Points, in no order, along strands that fork, close into loops and pass close to each other.
Points whose rows are less than 64.9 apart are linked; no others are. Some points are linked to none.
k134: [-32,33,27,19,-1,25,-27,-16,12,-20,-9,44,6,3,30,54,-13,15,-19,13,14,-21,-5,17]
k225: [-33,41,19,7,-6,7,-36,-20,0,-20,-12,48,6,8,27,47,-21,26,-40,10,13,-21,-14,2]
k425: [16,-19,29,0,19,-39,8,51,12,30,27,14,14,-13,-21,-34,28,8,1,-9,-5,43,-19,21]
k619: [13,13,-3,13,5,17,1,-26,16,-7,25,14,-5,-12,13,19,-26,-5,-14,-5,-7,-10,5,-33]
k57: [8,-12,13,-17,3,-3,0,5,5,-7,41,4,-4,-8,-35,-6,-16,-12,-9,2,-31,37,50,-14]
k797: [-16,-21,3,-34,34,-22,16,56,-3,12,-44,-18,-6,-6,-10,-12,46,-2,8,-18,-13,9,14,25]
k284: [-3,-1,-13,24,12,56,-15,-27,20,-19,25,19,-11,12,17,14,-21,30,-31,4,-4,0,1,-9]
k127: [1,-31,-33,6,-5,47,4,-16,25,-20,4,-2,0,28,-2,-2,-13,24,2,5,-7,-17,-19,-4]
k241: [-36,12,-31,45,33,10,16,-16,28,1,0,0,-16,-16,8,55,-28,-2,-12,20,-17,4,3,30]
k973: [24,14,10,-9,-7,-6,-8,-9,2,-3,36,13,1,-15,-16,2,-30,-20,-15,14,-15,39,38,-26]
k332: [6,-21,-40,8,-10,30,-12,-28,10,-26,28,3,-8,17,-8,-16,-30,17,-34,25,-26,17,33,-13]
k525: [26,-3,19,12,14,-3,6,-4,10,18,25,-5,-6,-19,-4,13,-9,-29,4,-14,-18,-9,25,-33]
k317: [4,27,-17,-4,-9,13,-25,-33,13,-23,3,34,10,0,12,16,-43,24,-39,14,10,10,-17,-28]
k621: [-6,-33,8,-32,29,-16,11,54,17,14,-18,-26,-2,-9,-35,-14,27,5,10,-8,-23,4,24,2]
k725: [5,-26,-17,-17,-18,-1,9,12,17,-10,-9,-12,-1,7,-20,-20,3,-5,23,-9,-21,-9,16,-2]
k517: [3,-6,-32,21,2,38,-18,-35,17,-16,27,16,-8,5,3,0,-30,16,-40,16,-10,14,14,-22]
k464: [-21,36,-11,14,10,-5,0,-29,2,-15,0,28,-13,-11,27,49,-30,-7,-36,13,1,-4,3,-7]
k631: [13,7,2,-2,-36,8,-8,-40,-12,-6,-25,5,10,22,17,-24,-11,-24,24,-28,6,-22,-33,8]
k455: [12,42,14,-14,-27,-45,-1,1,-10,17,-6,37,-10,-6,-6,-37,3,-1,20,1,5,61,-3,36]
k982: [1,-19,-20,21,11,65,-9,-18,27,-15,23,14,-8,24,8,13,-8,38,-10,6,-3,-11,-15,-5]
k861: [-8,-28,-9,-27,3,-7,12,36,16,2,-18,-23,1,2,-26,-17,16,0,21,-5,-27,-10,26,3]
k900: [-37,27,17,44,8,34,-24,-11,21,-9,-3,30,-3,4,33,54,-1,11,-5,23,6,-16,7,38]
k75: [1,-17,-5,-8,28,24,8,-1,4,21,26,-39,-9,2,-11,11,-8,-3,-4,-11,-41,-32,35,-21]
k572: [11,4,35,19,-34,-28,-5,12,-31,17,-18,-14,8,-12,23,-52,38,-17,25,-19,26,-15,-21,14]
k848: [28,19,19,5,1,-1,4,-3,11,3,13,10,-2,-23,16,8,-17,-5,14,-7,19,-14,-26,-54]
k570: [18,34,-32,-19,-35,-21,-24,-42,13,-16,-19,25,9,4,-10,-15,-48,2,-7,16,8,22,-16,-14]
k8: [-23,37,-24,0,0,-56,10,-14,-30,-10,-8,10,-5,11,2,54,-36,-19,-44,31,-1,21,3,-11]
k824: [18,26,-21,-17,-45,-25,-17,-40,6,-13,-20,22,3,5,-8,-26,-38,-11,6,0,2,22,-5,8]
k146: [-22,2,-1,37,27,60,8,-23,10,7,27,-3,-19,6,22,39,1,23,-5,-4,-8,-28,2,17]
k993: [-5,-32,8,8,-19,-11,3,34,-34,3,-29,-37,5,1,7,-20,48,-24,31,-10,24,-31,-12,-2]
k586: [-7,-28,-8,17,-16,18,15,-1,-13,-14,-15,-29,12,24,4,-2,26,-21,41,-11,40,-29,-56,-13]
k739: [-21,2,23,36,19,65,-5,-20,23,-4,25,16,-1,10,23,42,4,21,4,1,15,-21,-4,16]
k336: [2,-5,-1,18,-15,25,11,-15,10,-19,-10,-7,20,15,1,-1,6,-2,44,-9,47,-17,-72,-15]
k329: [5,-22,-31,4,-23,26,4,-21,20,-21,-7,0,4,26,1,-8,-14,1,14,-5,-7,-18,-20,-2]
k69: [-16,-27,-34,-8,9,44,17,10,-6,-9,-11,-49,12,32,-8,20,28,10,37,13,20,-38,-29,-9]
k343: [16,41,-12,-25,-26,-15,-26,-32,-8,-15,17,17,9,1,-10,4,-46,6,-29,34,10,38,17,-37]
k927: [-42,36,-28,7,-3,-45,9,-16,-22,-23,-8,12,0,18,10,53,-30,-3,-61,30,5,21,-4,2]
k220: [23,46,34,-1,-27,-44,-4,-5,-15,31,-18,20,-3,-10,18,-54,17,-3,30,-11,20,11,-12,30]
k676: [-5,-29,-36,-17,-11,14,-2,-7,8,-22,14,-9,-5,18,-21,-21,-17,12,-15,24,-39,12,48,2]
k971: [-3,-28,-14,3,15,47,16,5,10,5,21,-37,2,9,-3,15,9,18,18,-6,4,-38,-11,-33]
k262: [-17,-11,-11,22,31,55,9,-19,1,15,31,-22,-25,11,14,30,-5,25,-10,-2,-30,-33,14,2]
k341: [9,-7,23,-1,5,-50,20,39,-5,21,2,10,4,-8,0,-38,38,0,10,-21,-3,32,-23,40]
k918: [-18,-12,22,19,24,71,5,-13,18,-10,32,-5,10,19,6,35,19,34,16,-1,25,-23,-20,-1]
k834: [24,20,29,-3,-40,-4,-14,-25,-25,8,-24,5,4,7,19,-45,5,-24,23,-37,19,-17,-21,4]
k967: [5,-4,8,-16,-36,-8,0,-6,-12,-13,-22,3,-2,12,9,-31,15,-20,17,-33,-12,-15,7,17]
k299: [-9,15,-12,29,31,-21,23,-11,18,10,-8,3,-14,-22,8,55,-26,-35,-2,2,-15,-6,-2,-3]
k52: [5,-29,18,5,41,-50,23,51,-29,28,1,-6,20,-14,5,-27,48,3,-22,-15,20,3,-40,55]
k538: [19,-30,34,0,17,-32,3,50,18,23,17,-9,9,-15,-27,-28,27,0,12,-14,-8,13,4,-6]
k430: [10,-10,11,1,30,-50,28,41,-25,34,15,10,12,-7,8,-35,43,1,-15,-19,10,24,-41,56]
k596: [32,21,5,1,-33,-30,-1,-1,17,9,-19,3,4,-11,8,-28,-15,-2,36,1,24,-3,-37,-22]
k391: [18,29,3,-4,1,-15,-7,-19,-9,1,28,13,-5,-16,2,22,-29,-28,-22,12,-13,26,34,-30]
k38: [-5,-21,12,-31,20,1,10,16,6,-3,33,-5,-7,0,-53,-7,-6,-1,-14,3,-40,40,55,-2]
k364: [-8,-28,-32,-19,0,26,15,18,-2,-3,-31,-44,8,21,-4,-1,20,-4,32,8,-3,-40,-5,-3]
k210: [-16,-29,2,7,24,64,16,-3,9,-3,27,-29,9,18,-6,28,19,29,24,-2,23,-34,-26,-17]
k643: [-14,-19,22,-9,14,-6,-7,51,-46,9,-50,-26,6,-23,13,-6,65,-13,10,-8,25,-22,11,13]
k690: [24,48,11,-36,-30,-47,-25,6,-20,21,8,29,2,-3,-24,-8,-29,16,5,39,15,50,10,-24]
k965: [-6,-12,33,-18,29,-3,-9,52,-47,10,-43,-15,-1,-34,26,-9,65,-2,-10,-15,30,-13,13,10]
k796: [16,32,-5,-29,-34,-14,-20,-23,-9,-15,20,14,16,-2,-24,-6,-37,-1,-22,36,6,68,34,-19]
k352: [2,39,-9,0,2,-30,0,-24,-28,-4,9,12,-6,-3,10,41,-35,-33,-36,22,-6,24,24,-18]
k187: [-10,-13,15,-33,30,-21,14,44,-23,5,-43,-7,-9,-5,11,-15,51,-5,-5,-28,-6,0,17,26]
k756: [-40,15,-7,50,18,31,1,-16,27,-5,2,17,-17,-4,25,51,-12,11,-4,15,-4,-8,9,40]
k252: [-10,-28,-2,-39,28,9,7,23,8,4,17,-21,-7,2,-48,-4,-6,12,-6,8,-47,10,58,-1]
k751: [1,-3,25,-35,42,4,0,49,-32,6,-41,-6,-8,-22,25,-14,61,3,-19,-29,18,1,17,6]
k990: [19,8,-1,8,-23,3,6,-8,15,-5,-15,3,10,-4,9,-10,-16,1,36,-3,35,-14,-61,-31]
k115: [9,-39,23,5,11,-37,9,56,4,20,-6,-22,12,-18,-20,-29,40,2,13,-12,2,2,-6,9]
k981: [20,1,-13,0,-10,11,0,-15,24,-9,27,11,-1,-8,-5,-1,-23,1,2,0,-8,-1,10,-32]
k469: [-16,38,7,0,-1,16,-32,-30,8,-22,1,44,5,6,21,31,-32,30,-51,13,17,1,-14,-19]
k693: [5,-16,24,9,-35,-10,-4,15,-36,2,-28,-25,5,0,17,-30,41,-23,31,-18,26,-29,-21,-2]
k801: [-3,-13,-10,11,37,17,9,-19,-6,24,27,-35,-21,3,-13,21,-16,-16,-11,-8,-50,-24,41,0]
k451: [-37,42,-17,13,7,-17,-14,-25,-11,-26,-11,28,-7,4,28,48,-24,2,-59,26,7,7,5,3]
k306: [-11,-36,14,8,6,-23,-2,57,-34,17,-43,-39,8,-20,-3,-12,61,-11,20,0,22,-25,-1,15]
k74: [17,15,49,2,-36,-10,-20,-5,-40,16,-12,-2,8,-1,25,-58,31,-10,20,-35,32,-20,-18,4]
k392: [-4,-47,16,6,7,-26,1,63,-12,19,-30,-37,14,-21,-23,-19,49,-1,19,-1,13,-20,-4,3]
k632: [31,28,11,0,-38,-42,-8,0,7,18,-16,10,2,-12,7,-43,-4,-7,36,-3,14,12,-22,8]
k446: [19,-16,-12,-10,-21,-2,4,-3,22,-14,18,-1,-1,-3,-17,-19,-17,-2,9,-3,-21,6,20,-16]
k471: [3,-29,-3,-7,22,40,11,11,7,18,19,-43,-2,4,-12,12,3,8,10,-10,-19,-46,13,-33]
k622: [10,-31,25,-17,24,-20,1,39,17,20,19,-13,-1,-9,-36,-15,21,-2,5,-15,-25,12,24,-8]
k112: [-22,9,-28,32,37,-15,22,-14,31,5,-6,-4,-14,-20,-7,56,-34,-19,-9,19,-17,6,2,7]
k383: [-11,-29,-32,-34,6,14,4,11,13,-12,5,-16,-3,12,-26,-17,-17,19,-4,19,-47,1,52,4]
k416: [-6,22,-2,21,15,20,6,-31,12,-8,10,23,-15,-12,30,42,-23,-7,-21,-5,-1,-13,3,-13]
k611: [0,-48,18,11,36,-49,10,62,-25,24,-9,-15,26,-23,-6,-26,57,4,-15,-2,24,-9,-31,46]
k443: [-18,-31,-23,4,2,41,16,3,-2,-18,-6,-34,15,36,-9,13,31,3,36,0,35,-29,-48,-5]
k889: [11,-11,-18,1,-29,21,2,-32,-1,-18,-21,-2,10,32,12,-13,-7,-14,20,-20,-1,-24,-28,9]
k321: [16,20,-4,-16,-48,-21,-7,-30,1,-6,-13,21,-5,5,-7,-34,-15,-18,15,-10,-6,25,7,17]
k145: [17,47,33,-14,-27,-44,-7,-14,-15,23,-12,33,-12,-1,9,-48,9,-2,22,-18,13,40,-1,35]
k938: [16,21,-7,-25,-40,-22,-11,-13,6,-14,13,21,5,-6,-28,-17,-31,-5,-2,21,-1,65,19,-3]
k290: [9,18,4,-20,-36,-34,3,-10,1,-7,3,24,-6,1,-22,-29,-12,-8,13,-3,-8,61,11,26]
k268: [-21,-10,-23,25,36,37,13,-23,-7,20,22,-30,-29,4,8,29,-15,5,-19,0,-46,-30,21,17]
k545: [17,31,-28,-12,-23,-12,-25,-37,13,-17,1,28,9,1,-2,1,-48,15,-22,19,9,19,-15,-30]

How many points has the smallest loop of links through each point below? Write - if it is on no loop.
k971 -> 10
k392 -> 11
k938 -> 8

A piece is all that can be reached along the links. How many separate loops has the piece of each point below (a circle has one, a figure eight two, a Y none), and how many tips (points with one link)?
k796 -> loops 1, tips 2
k889 -> loops 2, tips 1
k918 -> loops 1, tips 0

A fork is a point with three links, a tip a point with one. Leave the first point through the second and follow the links. Name the first fork or tip that comes.
k621 / k797 -> k306
k464 / k416 -> k621
k134 / k900 -> k299
k990 / k596 -> k290
k596 / k990 -> k364
k241 / k756 -> k545
k611 / k52 -> k538

Name the points in between on the shortest way along the links from the first point to the second, in order.
k570 / k299 -> k545, k317, k469, k225, k134, k900, k756, k241, k112
k517 / k927 -> k332, k676, k383, k252, k38, k57, k973, k391, k352, k8
k332 / k572 -> k517, k284, k982, k127, k329, k889, k631, k834, k74
k306 / k619 -> k392, k115, k538, k622, k621, k861, k725, k446, k981
k392 / k430 -> k115, k538, k425, k341
